A landscape with many valleys, sampled at points; each row gives a point and its height.
A ball rolls from a point to the lowest of its 2 nearest points, and stops where none of them is lower. Distance is the straight distance between rows; heights are no part of it.
q965: [ 94 104  79  68 100 122  93 115  72 122 121 102  83 136  97  98 148 127
  79  74 110  63  87  97  89 128]  (h 651)
q287: [108  78  96 115 101 101 109  89 100 119 100  71 116 135  78 139 150 109
  94  99 116  93 118  83 121  78]  (h 257)
q789: [ 77  90 123 134 110  78 103  88 122 103  70  96 160  83  99  91  99  79
 100 135  88 111 110  99 105  78]  (h 301)
q16: [ 67  42 105  94 123 108 116 121  86 108 120 104 135  82  98  83 145  88
  70 113  88 101  66  74  93 104]  (h 552)
q6: [100  85 113 126 104  95 114  82 105  78  68 109  98  83  80  82  75  72
 105 122 105 118 138 106 117 100]  (h 242)
q476: [ 86 123  94 108 128 108  82 106 110 112  90  76 109  59  93  81 141  83
 118 124  81 113  55 101 118 148]  (h 315)
q163: [ 97  72 117  90 107 108 102 108 102 109  99 118 126  94  99  98  81  92
  76 118  90  97  79  98 106  89]  (h 320)
q448: [105 129  81 124 115 117  76  92 122  71  70  80  51  85  97  98  90 108
 146 118  96 136 132  98  94 118]  (h 273)
q548: [ 98  78 122  75  92  78 102 121  80 119 116 115 137 112 126  99  92  89
  79 112  93  65  36 107 101  86]  (h 269)
q480: [103 118 101  99 105  69  84 111 141 125  93  79 133  64 116  97  90 103
 139 109 101 127  67 124 124 125]  (h 529)
q312: [ 90  86 106 118 107  96 119  96  91 126  95  93 132 131  99 114 140  96
  86 104 108  74  92  81 110  77]  (h 217)
q114: [ 79  76 118 118  82  72  93 103 119  93 121  91 138  65 120 108  92 107
  89 106  83 129 100  89  74  75]  (h 366)
q527: [118 105  79  51 106 100 118 112  77 121 115 144  92 110  89  91 104  83
  94  58 122  77  71 118 115 125]  (h 622)
q559: [ 99 154 107 121  98  79  78  91 136 112  70  71 104  90 136 109  72 105
 125  90  81 104  87 118 109 103]  (h 465)
q596: [111  41 103  83  82 109 126 104  73  86 129 108  95 108  63 101 106  91
  80 105 127 105 116  95 107  87]  (h 642)
q87: [ 85  89 115  84  90  77 103 110 122  92 134 116 141  55 117  99  70 106
  93  94  85 133  99 104  64  84]  (h 353)
q631: [120 118  90 115 108 100  85  93 118  89  89  76  55  79  99  91  91  99
 160 105 103 121 104 105 119 139]  (h 303)
q545: [ 79  57 116 117  92 112  99 101 105  74 101  92 109  78  79 110  84 112
  64 128  96 149 125  80  85  65]  (h 643)
q624: [103  98 130  85  90  99 114  89  68 103  89 136 109 125 126  81  65  61
  88 105  99  35  86 116 119  97]  (h 672)
q988: [125  82  88 109  91 121  98  87  78  79  82  86  50 126  74 114  91 111
 125 104 103 100 120  72 107  86]  (h 607)
q67: [ 86 117  87 137 103 112 114  71  91  61  67  91  62 102  77  76 120  66
  96 119  99  97 158  93 107 105]  (h 356)
q850: [112  65 103 103  66 108  87 106  85  71 117  78  57  97  85 107  78 115
  91 118 105 122  97  89 104  93]  (h 445)
q357: [ 99  93 131  87  74 101  93 103  81 114 136  95 114 139 102 131  87 113
  77 100 108  59  76  94  71  82]  (h 215)
q861: [ 75  97 128 121  90 101  83 103 102 111 103  67 115 108 133 121  89 119
  71 111  69  88  83  78  70  64]  (h 608)
q512: [100 124  76 110 129 138  69 100 102 106  74  86  60 108  90  97 126 109
 116 109  70  99  71  88 124 129]  (h 524)
q741: [118 118  97  69 100  87 105  93  97 121 112 128 103 128 105 116  82 108
  97  66 112  74  71 121 118  92]  (h 640)
q674: [125  66 109  97  95  76  99 106 109 111  85 100 122  95  81  93  79  89
 127 121 109 107  94 116 133  93]  (h 577)
q730: [ 97 124 103  85  93 104 116  89  81 107 112 133 109 124 123  93  89  91
  81  75 104  61 101 109  87  95]  (h 405)
q921: [112  83  81 104 103 131  93  96  96  83  83 109  71 102  71 118  85 109
 104 100 100 126 140  77  96  89]  (h 618)
q288: [125 116  84  73 115  90 105  80 129 109  87 149 110  97  89 111  61 101
 131  69 138 132 116 125 110 108]  (h 234)
q844: [ 99 118  89  75  88 110 114  94  75 105 122 124  83 126 109  87 120  99
  88  67 114  55 126 108  78 118]  (h 388)
q445: [ 65  61 101 110 118  77 122 105  86 112 119 111 151 101 105  82 160  73
  81 102  99  79  78  77  97  94]  (h 563)
q282: [139  71 121  94  87  71  90 117  99 104  87 100  94  96 103  77  36  80
 125 135  84  78  70 122 134  95]  (h 390)
q452: [124  89 112 123  88  43 115  90 114 106  77  91 125 105  82  80  83  74
 139 140 123 101 118 132 141  87]  (h 547)
q116: [120 117 112  89  81  84 100 115 114  93 126  96  80  74 135 101  69 106
 123  85 102 107  97 116  78 113]  (h 488)
q12: [115 138  67  73 116  92 101 106 104 122 111 113  88 106 101 105 121 116
 110  51 113  99  71 119 120 127]  (h 336)
q774: [ 71 143 105 111 110  58 107  85 119 109  89 122 153  95 138 101 102  96
  96  78  92  94  88 116 101  84]  (h 268)
q30: [141 116  84  88  76  96  80  99 101 121 112  72  63 134 103 132  99 129
 138  74 102  78  69  94 123 107]  (h 691)
q927: [120  65  99  91  89 108  93 128  80 119 133  52  86 114  82 122 139 124
  98  99 114  93  60  82 110 111]  (h 674)
q836: [118 130 100  83 111  66  93  93 138 120  86 131 124  98 112 116  49 109
 122  77 123 124  91 138 113  95]  (h 196)
q83: [120 127  76  96  91 108 100  99  86 112 106  87  61 131 100 101 138 104
 125  69 106  68 110  99 113 125]  (h 271)
q496: [ 80 167  92 123 118 107  78  88 110 106  77  79  79 111 131  88 118 100
  95 100  65  76  77  99 112 118]  (h 179)
q31: [129 106  94  65  97 110 121 107  86  93 130 143  64  99 110  80  88  83
 117  70 124  93 118 115  80 131]  (h 592)
q706: [ 82 101 124  72  79  90  87 112  85 114 144 107 124 119 117 120  82 124
  71  93  98  70  44 102  65  79]  (h 233)
q578: [123 123  86  84  84 101  77 104 111 120 122  76  84 129 105 143  99 139
 108  73 101  92  78  95  98  87]  (h 697)
q785: [116 130  96  66 102  98 112 110  99 102 119 144  82  90 132  82  75  87
 111  66 108  86  86 124  93 126]  (h 600)
q821: [118  91 128  83  66 102  87 108  78 100 139  84  79 123 105 121  59 107
  96 104 101  64  71 101  78  91]  (h 191)
q977: [116  99 122  78  83  81 112 100  68 114 105 125 119 137 119 105  81  79
  93 105 112  39  72 122 112  78]  (h 663)
q494: [ 77 163  99 133 104  75  94  79 128 109  70  69 124  90 129 103 117  91
 119  94  89  97  92 108 108 105]  (h 444)
q119: [117  85 103 113 109  63  96 103 118 125  70  84 142  97  76  84  92  84
 137 149 114 108  87 133 141 100]  (h 561)
q303: [125 124  65  82 116 100  96  95 116 122  93 116  81 103  83 107 111 107
 147  60 120 116  84 117 124 135]  (h 316)
q936: [ 93  87  82  89 110  76 129  97 113 107 114 119 157  82  88 103 145  88
 113  80 128 117 123 106 102 103]  (h 709)
q540: [ 72 126 112 122 117  79 102  88 112 117  71  96 135 114 121  99 116  78
  92 107  85  68  70 100 123  87]  (h 326)
q294: [109 119  63 119 114 122  95  88 105  57  69  96  37 102  77  91 100 101
 136 111 103 125 152  83  93 116]  (h 246)
q25: [106  85 111  73  91  96 101 113 101 103 127 118 117  76 108 101  74 106
  89  96  92 112  92 108  83  92]  (h 340)
q990: [101  92 126  95  81  68  95 112 105  98 122  91 123  77 135  90  79  91
 105 108  79  93  70 105  97  95]  (h 686)
q626: [ 83  48 114 113  88  83 125 112  77  79 107  89 109  80  90  62 117  67
  84 137  99  92  75  91 128  98]  (h 503)
q742: [ 64 106  95 113 141 138  94  88 117 113  66 130 130  86  82 104 106  96
  69 114  85 134 124  88  95  98]  (h 373)
q214: [ 96 101  88 143 103 110  94  75 107  85  62  65  76 112  79 118 108  97
 111 101 104 119 155  88 103  81]  (h 718)
q823: [115 145  68 100 104 101  92  82 109 120  81  84  64 134  98 115 129 119
 140  65 100  79  86  99 135 127]  (h 218)
q843: [132  65 125 105  66  60  96 114 110  92  99  80  92  88  89  87  41 102
 121 144 107 109  81 117 129  94]  (h 411)
q362: [127  79 112  72  84  85 124 102  79  97 128 126 116 105  93 103  84  83
  97  92 125  79 108 114  97  86]  (h 652)
q985: [118  96  95  92 110 117 102  93 108  86  85 136  72  81  89  92  65  91
 123  92 110 132 140 103  90 113]  (h 178)
q597: [ 77  76  93 111 129 146  86 108  89 101  80  94  82 110  81 108 114 118
  62 121  83 119 133  68  74  83]  (h 491)
q273: [ 97  85  84 103 111 118 101 104 111 118 114  87 124  92  72 135 146 129
  89  90 108 139 118  80  93 101]  (h 318)
q435: [ 94 169  79  98 125 111 109  74  88 105  75 124  64 132 110  72 118  87
  96  65  96  55  93 111 124 125]  (h 216)
q209: [136 111  98  67  97  84  97 101 100 121  90 126  88 124 106 102  63  99
 119  86 105  70  52 124 139  99]  (h 630)
q784: [128  71 117  95  79  72  98 118 102 107 121  74 120  95  98 123 101 108
 111 114 113 101  79 106 113  82]  (h 695)
q520: [125 137  85  93  78  76 114 102 103 111 126  81  72 118 125 106 135 108
 138  57 116  68  92 115 109 122]  (h 296)
q719: [112 103  76  82  91 112 103 101  71  93 122 101  66 132  94  95 136 119
 102  75 123  75 138  92  76 116]  (h 371)
q946: [ 77 140  81 104 133 118 113  87  95 103  86 119  99  89  97  64 159  77
  86 102  81  83  90 101 106 136]  (h 317)
q782: [105  82 104 104 103  99 125  86 111  78  90 125  95  76  74  85  78  82
 115 102 126 135 155 106 103 108]  (h 211)
q120: [ 91  92  78 103 124 132  97 103  95  56  88 124  66  71  72  85  91  99
 100 115 104 153 156  94  85 114]  (h 662)
q280: [109  95  74 104  98  98 104 102 111 100 124  75  99  95  76 134 151 136
 115  79 122 134 135  91  94 105]  (h 337)
q530: [ 64  70  96 107 120 117 102 113  87  94 111 112 122  76 100  88 139 101
  64 110  85 118 104  70  73 105]  (h 539)
q345: [126  66 116 104  70  91  87 103 100  81  97  72  57  90  89  98  55 103
 114 124  97 111  88  99 123  95]  (h 429)
q846: [131  87 112  61  85  77 128 100  76 108 113 138 103 118 108  90  77  67
 108  91 123  51  87 130 107  95]  (h 657)
q531: [134  77 109  74 112 101  84  98 108 116  65 137  98 110  75  97  38  99
 126 113  89 101  66 112 140  93]  (h 601)
q34: [ 90  64  86  94 101  90 132 109  94 104 135 105 142  84  83 110 162 100
  89  84 122 116 117  93  87  98]  (h 714)
q708: [ 92  92  94  86  92  91 127 105  80 100 129 117 116  96 112  83 137  88
  94  76 104  75 103  98  93 114]  (h 437)
q191: [ 77  80  99 120 114 122  99 104 101  77  93 100 106  69  81  96 101 105
  78 119  92 147 139  89  81  95]  (h 649)
q905: [112  75  85  67 107 105 105 128  89 125 119 101 112  97  79 108 133 101
  98  84 110  99  56 104 114 116]  (h 670)
q645: [ 83  47 118 116  72  67 137  95  80  73  98 111 122  95  91  65  99  63
  85 139 120  87 106 101 120  77]  (h 516)
q849: [101 121  78  65 120 124  85 105  68 118 119 115  79 139  90 102 117 134
  71  62 109  76  61  99 104 116]  (h 641)
q909: [ 86 124  90 124 118 105  72  77 137 112  74  67 138  66  91  97  82  90
 140 129 105 147 105 110 119 124]  (h 559)
q749: [ 94 136  98 111 118 105  86  81 128 101  86  93 111  56 103  74  79  83
 137 116  97 134 110 118 105 137]  (h 574)
q335: [ 75  88 101 104 143 128  84  80 125 127  51 124 138  96  65 111  96 100
  85 117  98 137  96  93 121  99]  (h 406)
q79: [ 87  85 116  74  84  65  95 118  89 113 149 113 138  96 134  97  93  96
  87  91  86  73  41 102  74  93]  (h 250)
q314: [122 137  85  78  93  65 117 105 109 124 122 105 104 110 123 106 121 102
 117  56 121  82  70 124 118 116]  (h 314)
q957: [128 109  79  97 113 125 102  88 101  79  73 118  48 101  86 100  77 107
 149  88 102 119 140  87  91 104]  (h 214)
q607: [ 87 123  72 107 139 138  81 123 116  69  90 109  75  67  91  90  91 115
 104 117  88 150 143  92  73 121]  (h 668)
q729: [110  72  88  83 102 132  96 100  94  89 119 110  84 102  60 126  99 124
  88  97 107 138 138  86  76  87]  (h 627)
q682: [127 117 118 100  80  71 115  96 113 102 103 104 103 106 127 105  69  83
 125  88 106  75 107 118 110  92]  (h 510)
q523: [ 93 101  82 130  94 120 112  80  71  52  67  85  40 126  84  91 103  84
  90 116 106  89 154  82  97  85]  (h 332)
q787: [100 132  86  83 115 119  89  92  85 106  88 128  84 134 101  99  96 118
  74  68  97  83  83 103 105 105]  (h 626)
q260: [108 122  87  59 119 106 120 114  89 106 107 158  88  88 109  61  92  70
 102  66 107  81  69 130 114 135]  (h 610)
q387: [127  85 120  80  73  54  96 126 114 109 130  85 118  81 120 104  73 113
 126 108 103 101  63 118 101  86]  (h 692)
q352: [ 93  63 126 113  96 129  97  88  85  84  86  91  95 115  83 121  69 105
  65 119  93 105 124  80  81  55]  (h 625)
q881: [ 91  84  98 102 112 113  77 108 125  95  98  98 117  50  83 104  71 122
 109 117 102 175 123 102  81 113]  (h 684)
q60: [ 97 135  76  76 122 120  92 109  92 103 104 132  82 100 108  87 113 117
  89  72  89 100  90 106  94 128]  (h 612)
q722: [106  67 114  94  64  85 126 100  72  76 130 102  92  99  98  87  93  87
  92 103 123  92 112 104 105  95]  (h 647)
q684: [100 121 108  94  93  55 111  94 121 111 107 120 145  84 129 108  91  94
 113  83 109 101 105 124  94  85]  (h 244)
q21: [ 87  74 134 103  87 100  88 119  87  99 108  88 108  81 128  91  74 101
  81 123  70  85  58  85  93  90]  (h 681)
q306: [ 78  69 116 137 111 113  97  98 106  94  73  72 111  80  76  99 115  93
  84 142  90 129  99  76 117  93]  (h 170)
q479: [ 88 117 113 104  87  82 105  97 104 101 115 105 124  98 142 103 101  99
  89  83  84  81  96  96  78  86]  (h 589)
q394: [116 110  95  88 106  91  72 123 129 119 103  86  97  62 108  95  77 114
 138 100  86 128  53 124 119 137]  (h 513)
q621: [ 64 137  95 133 102  95  91  99 110  97  97  78 114  97 130  93 146 112
  86  90  72  88 117  80  69  96]  (h 542)
q757: [ 78  87  86 103 115 118 105 114  97  63 112 113  86  47  90  75 108  99
  94 117 102 159 128  97  81 122]  (h 656)
q66: [ 79 122 102 109 118 102 109  96  93 108  92 114 115  91 115  69 131  77
  88 103  80  68  63 101 112 116]  (h 357)
q553: [108  65  89  98 107 124 112 100  96 116 119  87 108 123  61 132 150 123
  87  87 126 108 121  79  99  90]  (h 288)
q106: [ 97 125  83 104 103 102  97 115 110  87 124  91  83  76 124 102 126 127
 103  86  89 128 134  98  63 110]  (h 560)
q316: [ 90  78 109 130  84 112 115  79  70  69  66  81  69 127  87  88  88  72
  80 128 100  75 134  85 116  85]  (h 302)
q971: [ 71  63 113 137  78 118 108  90  75  57  77  78  63 101  91  82  94  80
  61 143  94 102 121  81 110  87]  (h 270)
q534: [117 140 117 112  85  83 102  88 117  94  80 100  72 107 142  95  56  76
 126  78  95  76 121 115  91  96]  (h 522)
q737: [ 73  88  91 114 107 129 100 107  80  84 105  88  97 111  92  98 141 119
  60 106  98 106 145  72  72  87]  (h 508)
q331: [ 90  96 102 101  85  81 136  99  65 104 121  98 120 116 111  88 145  73
  95  86 118  44 100  98 108 100]  (h 450)
q609: [ 85 105 104 113 107  74  95 100 132 108  90  84 150  65 103  85 104  90
 131 122  99 125  94 112 112 107]  (h 543)
q923: [ 68  76 119 107 112  76 108 104 101 110 102 120 164 108 123  99 127  85
  73 107  88  80  70  88  95  72]  (h 576)
q539: [ 81 119  90 105  92 100 105  97  97 110 108  91 109 111 120 103 143 124
  82  78  93  87 124  89  78  99]  (h 531)
q949: [130  70 117 114  76  51 116  87 109  96  82  92 113 115  84 105  73  84
 119 129 126  99 133 122 123  62]  (h 536)
q813: [105 106 107  77 106 100 125  97  67 108  90 142 107 131 104  77 101  62
  90  88 110  36  83 117 125 109]  (h 682)
q856: [ 65  95 126 103 106 121  83 111  93 113  98 102 111 104 137  98  86 111
  58 118  59  84  51  78  78  93]  (h 671)
q142: [129  57  84  92  84 103 104 116  74 101 121  65  68 121  66 109 137 104
 117  95 127  94  81  87 134 114]  (h 666)
q822: [113 125  80  74 122 123 115 110  96  89 106 151  56  88 110  62  98  82
 117  75 109 100 117 111  85 143]  (h 584)
q808: [111 147 105 104  92  84  94  98 132 103 100  90  88  82 140 109  73 106
 125  76  92 116 109 117  82 110]  (h 479)
q956: [ 88  73  99 117  88  72 130 110  86  92 119  75 122  97  97  87 160  86
 104 103 109  85  93  89 120  96]  (h 476)
q449: [111 105  96  67 121  83 119 100  78 124  93 137 119 130  94  89 112  78
  88  80 120  62  60 121 140  96]  (h 690)
q903: [ 84 129 116 113  93  91  87  93 116 112  85  89 123 112 137 115  80 111
  76  95  74  84  83 102  86  68]  (h 598)
q49: [ 68  87 118 123 107  86  87 102 122 111  94  94 148  86 123 113 110 108
  76 107  72 119  84  76  76  76]  (h 350)
q697: [ 85 109  91  99 116 100 105 109 105 111  96 107 114  70  92  77 141  81
 109  99  93 100  66 107 117 136]  (h 355)
q391: [ 91 100  97 112  81  78 120 107  75 114 119  67 111 121 111  94 171  93
 105  90 102  53  87  89 114 107]  (h 463)
q45: [127  24 111  87  87 109  96 104  85  91 109  97  84 104  54 108  67 101
  98 126 114 111  87  95 121  84]  (h 673)
q109: [134 111 127  71  73  67 110 102 112 103 132 118 106 108 128 109  53  90
 118  85 115  79  88 134  89  83]  (h 502)
q302: [ 87 150  90 114 122 109  80  97 110 109  80  82  92  91 112  81 129  94
 106 113  65  93  42 105 130 139]  (h 251)
q296: [140 110 116  67  78  68 118 113 127 100 137 119  92  80 132  88  60  94
 135  70 126 105  86 134  80 112]  (h 496)
q446: [ 66 100 100 104 128 126 112  82 109 113  74 145 145 108  90 113 113 102
  53  88  99 118 127  92  90  82]  (h 344)
q647: [114  87 106  91  94 111  82 104 119  90 110 103  94  73  87 117  55 125
 100 106  92 152 119  99  80  89]  (h 688)
q266: [105 125  88 118 120 127  61  93 121 105  57  87  72  94  90 109  87 108
 131 115  72 123  84  91 116 121]  (h 494)
q40: [111 136  97 103  97 102  95  70 117 107  77 129  89 116 119 118  60 100
 103  73  94  92 122 109  91  91]  (h 550)
q57: [137  65 115  94 100  90  98  94 104 104  67 121 100 112  71  89  49  81
 123 129  96  95 100 115 138  83]  (h 586)
q412: [104 138  79  88 108 118 113 108 107  88 111 136  67  96 122  78 107 102
 106  66 111 105 140 110  66 125]  (h 575)
q970: [ 81 118  88 100 129 129  74 115 126  90  97 110 107  46 106  92  82 116
 110 116  82 164 115 104  75 129]  (h 675)
q565: [ 74  91 112  93 120 138  93 112  77 110  98 110 104 104 113  92 106 106
  57 116  72  87  77  77  84 108]  (h 660)
q444: [113  60 126 114  74  60 125  96  86  84  94 100 112 112  93  91  81  70
  96 136 120  80 110 113 126  65]  (h 526)
q343: [ 89 100  91 146  84  82 112  78 117  85  78  50 102  97  82 122 124  95
 109 110 121 127 147  90 117  88]  (h 711)
q426: [ 88 155  97 142 106  94  94  69 129  93  61  64 103  84 111  99  99  77
 129 112  89 103 125 107 101 109]  (h 425)
q972: [116 115  87  76 119  69 109 104  90 130  83 111 117 126  93  97 136  80
 116  87 119  72  46 130 155 101]  (h 699)
q105: [ 97 123  97  87 118 102 102  93 102 113  85 138 116 113 106 104  83  99
  86  81 105  94  83 112 120  95]  (h 639)
q344: [127  44 124  74  75  94 102 109  87  92 135 106 104 111  69 115  62  99
  98 120 118  97  85 107 100  69]  (h 680)
q870: [ 97  79 132  79 100 104  99  99  84 116 101 118 128 124 108 113  75  98
  66 116  97  69  60  99 100  74]  (h 292)
q77: [123  95 118  99  88  89  87 109 106  96  93  98  76  77 112  75  51  86
 131 118  84  98  85 112 120 118]  (h 365)
q803: [106  91  71  73 105 122 107 111  82 114 120 113  92 112  80 102 144 108
  91  68 112  94  85 101  99 122]  (h 661)
q168: [122 103 105  68 111  87  89 106 114 124  77 136 107  94  98  83  48  89
 115  99  94  96  52 126 136 115]  (h 617)
q185: [ 73 106  99  93 115 130 109  96 100  99 103 142 121  93  98 105 115 110
  61  85  93 117 145  84  64  95]  (h 319)
q28: [123  90 112  86  81 117  83 116  85 104 117  85  74 104 113 106  79 110
 105 106  82  85  70  98 101 108]  (h 158)
q829: [ 77  78 127 126 106  93 106  94 110 103  82  87 143 100 111 114 100  90
  78 123  85  92  99  80  96  62]  (h 327)
q458: [ 81 158 102 135  99  99  83  99 115  90  74  67  78  86 139  87 106  95
 109 109  59  81  99 100  81 108]  (h 122)
q615: [106 112 103 101  88 114  73 122  92  87 113  79  63  95 128 104  75 118
 100 114  74 102  91  94  79 102]  (h 119)
q43: [104 107 101 109 118 116  63  92 131 118  53  94 106  87  92 115  59 106
 122 115  83 125  86 101 123 105]  (h 467)
q70: [116  92  80 102  87 106 108  99  90  91 128  79  69 115  84 112 138 125
 104  84 120 108 141  82  84  98]  (h 354)
q598: [ 70  46 101 108  93  80 134 116  76  83 123  90 119  78  78  75 156  76
  90 114 111 101  89  88 113 111]  (h 489)
q950: [109  57  99  79  95 128 108 100  83 102 137 121 102 117  53 127 103 109
  79  96 119 107 126  86  76  79]  (h 634)
q42: [ 85 134  94 144 100 101  94  85 109  76  67  61  74  90 105  97  95  90
 110 115  77 106 134 101  91 100]  (h 409)
q854: [130 110  99  99 105 109  80  96 115  96  70 102  67  81  97  91  58  99
 151 106  85 118  95 104 115 126]  (h 334)
q44: [ 92  91 111 120 104 110  88 104 108 100  93  76 104  85  96 111 115 111
  89 113  82 124 104  85  98  93]  (h 111)
q390: [ 83  99 110 111  97  67 118  99 102 100 108 117 147  91 125  86 123  77
  99  97  96  78  94  95  98  88]  (h 582)
q389: [119 122  70  85 119 110  96  79 124 115  81 132  94  95  73 108  86 105
 148  68 127 136 117 111 118 130]  (h 274)
q728: [ 71  99  95  77 102 113  92 107 105 107 137 118 132  99 109 112 125 133
  59  75  94 110 107  84  45  83]  (h 279)
q986: [ 72  98  95 125 118  89  94  79 124 100  87  64 152  59  76  77 125  81
 126 140 105 136  97  99 118 121]  (h 555)
q84: [ 69 106  89  90 106 114 100 113 103  80 128 118 112  83 113  95 116 125
  66  90  91 124 144  82  41  92]  (h 298)
q834: [117  43  90  87  74 116 114  98  57  76 133  95  65 127  51 114 115 106
  91  98 143  97 116  87  98  98]  (h 648)
q660: [ 94 139  90 111 124 114 101  80 116  89  77 118  95  69 101  80  93  76
 123 106  99 120 137 113  92 131]  (h 585)
q96: [101  80  95 104 104 140  75 114  92  85 109  75  71 114  83 122  97 136
  71 116  91 119 123  70  61  79]  (h 474)
q877: [133  78  89  85  89 101  86 114 100 116 116  70  83 116  85 128 111 128
 123  95 107  99  69  94 120 103]  (h 683)
q212: [101 140  89  83  92 110  68 102 118 118 121  82  78 132 112 130 105 161
  87  71  93  99  95  96  69  90]  (h 702)
q773: [ 92 111 105 140 104 103  90  77 121 101  56  78 111  90  88 119  82  89
 114 114  96 122 141  99 106  85]  (h 725)
q555: [ 76  74  95 105  86 113  99 113  79  64 128  79  80  98  91 100 124 131
  58 118 105 124 133  74  56  87]  (h 519)
q81: [ 93 121 101 135  86  99 102  90  86  71  80  71  63 108 122  86  82  86
  99 107  85  82 144  97  87  83]  (h 393)
q599: [ 80 122 102 133  97 107 120  92  88  54  82  96  62  93 113  64 104  67
  90 119  89  93 149  98  80 102]  (h 375)
q454: [ 97  95 107 125  84 116  84 103  77  84  87  49  57 132 109 105  91 119
  82 118  87  72 111  78  81  87]  (h 583)
q252: [117  79 113 117  89 117  86  95  81  93  85  68  70 122  94 113  90  98
 102 117  90  86  96  76 113  85]  (h 594)
q510: [101 147  93 108  93 114  81  93 113 107  87 100  87 119 123 114  85 119
  92  75  86  89 110  98  87  91]  (h 562)
q243: [ 84  86 113 147  94 113  98  97  92  80  72  55  75  98  92  95 102  93
  85 138  81 111 109  80 114  85]  (h 225)
q483: [119  24 113  79  83 111 102 120  66  95 115  77  78 102  66 101  94  92
  88 132 110  99  60  90 126 102]  (h 665)
q653: [ 98  53 122 121  95 111 100  93  98  79  75  94  96  94  76 102  69  96
  71 129 100 126 118  86 107  74]  (h 635)
q134: [ 82 114  97 116 131 129  72  77 134 117  52  91 126  85  83 124  93 105
 110 118  91 144 108  97 115 105]  (h 439)
q724: [122  39  91  84  80 108 108 119  50  81 128  88  63 109  64  97 109  94
  95 105 126  92  83  93 117 116]  (h 655)
q632: [120  90  97  88  96  76 122  95 112 111 109 114 135 105  95 115 119  92
 111  88 123  96 113 119 114  91]  (h 704)
q368: [105 161  71  99 123  92 103  82  96 121  86 102  79 128 102  88 133 101
 112  54 106  68  76 110 134 128]  (h 144)
q654: [122 118 111  82  91  71 104  97 136 109 113 125 126  80 116 112  60 106
 115  82 116 117 104 127  81  96]  (h 224)
q755: [100 116  94  97 119 118  66 114 125 111  86  97 100  69 109 109  74 117
 112 103  79 142  72 109 107 122]  (h 493)
q998: [ 71 106 111  83 103 108  95  99 100 120 132 106 128 123 103 123 108 135
  52  79 100  91  75  88  67  76]  (h 258)
q887: [116  83  87 104  59  97  89 109  95  64 134  59  40 105  95 115  92 132
 104 108 118 127 114  94  85  97]  (h 455)
q487: [ 70 137  78 109 111 111  90 117 114  81 103  83  94  95 122  88 134 133
  87  95  76 102 137  84  57 106]  (h 551)
q283: [105 135  85  85  90  96 109 106 101  91 134 100  77 101 132  88 126 119
 104  66 109  93 131 104  58 115]  (h 566)
q257: [ 85 128  93  88  95  81 123  96  84 113 114 128 119 106 126  83 123  85
  94  70 102  61  73 108 108 110]  (h 422)
q291: [ 74  60 109 106  95 122 107 117  77  80 125  99 104  85  97  93 108 113
  60 114  96 116 107  77  66  88]  (h 528)
q304: [100  86 106 127  90  68 118  91 109  98  94  71 130  91  84 119 123  92
 108 112 120 111 124 100 121  77]  (h 705)
q726: [ 99  73 107  83 105 131 100 118  73 112 104 114  92 112  96  90 106  94
  75 109  91  74  64  89 109 118]  (h 646)
q103: [ 79  98  99 114  97  99 122  94  82  92 114  95 120 108  98  94 146 101
  76  91 103  91 141  81  78  89]  (h 520)
q383: [ 99 120  63  68 138 131 106 117  96 101 103 142  69  83  91  67 126  89
 105  82  99 106  93 116 101 149]  (h 597)
q692: [ 97  98 108 116 103 117 105  93 100 109  84  95 108 117  93 112 111 102
  83 102  89  88 114  86 106  87]  (h 166)
q611: [102 118 102 106  88 119  74 100  97  98  96  67  77 125 111 117  98 124
  88  93  86  80 114  89  73  88]  (h 573)
q71: [ 76  83 124 116  98 121  92 104  93  92  94  86 105 103 116 106  80 107
  59 114  76 100 109  80  67  70]  (h 616)
q593: [ 92 128 109 119  88  99  81 112 105  95 101  66  87  86 146  96  95 110
 102 105  64  89  85  95  86  98]  (h 78)
q984: [ 59 134 104 130 118  74 108  77 121 106  74 107 156  93 117  95 117  72
  97 101  88  92  99 101 105  89]  (h 294)
q681: [ 80 159  84  99 123 100 118  83 102 110  89 134  98 103 112  75 132  79
  93  73  98  77  98 114 110 127]  (h 272)
q497: [102 130  91 109 111  92  80  89 136 117  83  89 124  82 101 115  87 110
 134  98 107 136  98 116 117 114]  (h 544)
q981: [110  81  97  58 102 116 112 119  57 120 121 129  92 120  93  90  98  88
  85  82 107  64  63 103 108 122]  (h 633)
q736: [ 81  96 111 135 118  89 105  79 118  94  64  90 142  75  75  80  83  73
 116 138 102 122 129 111 114  97]  (h 275)
q704: [ 99  90  85  97  76 118  71 119  89  65 134  61  50 115  92 114  90 148
  85 112 105 111 122  82  60  83]  (h 464)
q144: [117  45 124  83  76  80 120 101  95  83 116 124 122 113  73 109  61  89
  85 128 127 103 117 119  99  56]  (h 685)
q592: [110  63 107  98  95  72 118 111 102 115 111  86 138 104  83 120 131 101
 107 110 120 100  96 103 121  84]  (h 700)
q610: [ 90 115 118  85  85 101  89  91  98 122 140  96 108 150  91 142  94 133
  72  74 116  73  90  98  70  68]  (h 235)
q460: [118  70 104  81  93 134  74 109 100  94 117 107  70  98  75 127  57 123
  94 108  87 127  95  86  78  87]  (h 696)
q268: [108 150  98 123 102 106  93  71 119 100  47  99  79 118 125 112  51  84
 119  83  80  85 124 117  98  89]  (h 537)

Two balls start at each pair of points below. Name the first point that both come to, or write -.
q343 and q653 => q737
q632 and q105 => q822
q881 and q921 => -

For each start below, name the point where the ball stops.
q209 => q44
q936 => q737
q950 => q44
q214 => q737
q647 => q737
q905 => q737
q559 => q44

Call two points neighbours if one is among the 2 nearest of the other. Go from one point of each pair to the other, from neighbour to neighbour, staying as low as possible. Name the highest point that can't be avoided.
q836 and q593 => q66
q44 and q836 => q741
q836 and q368 => q12
q985 and q368 => q114
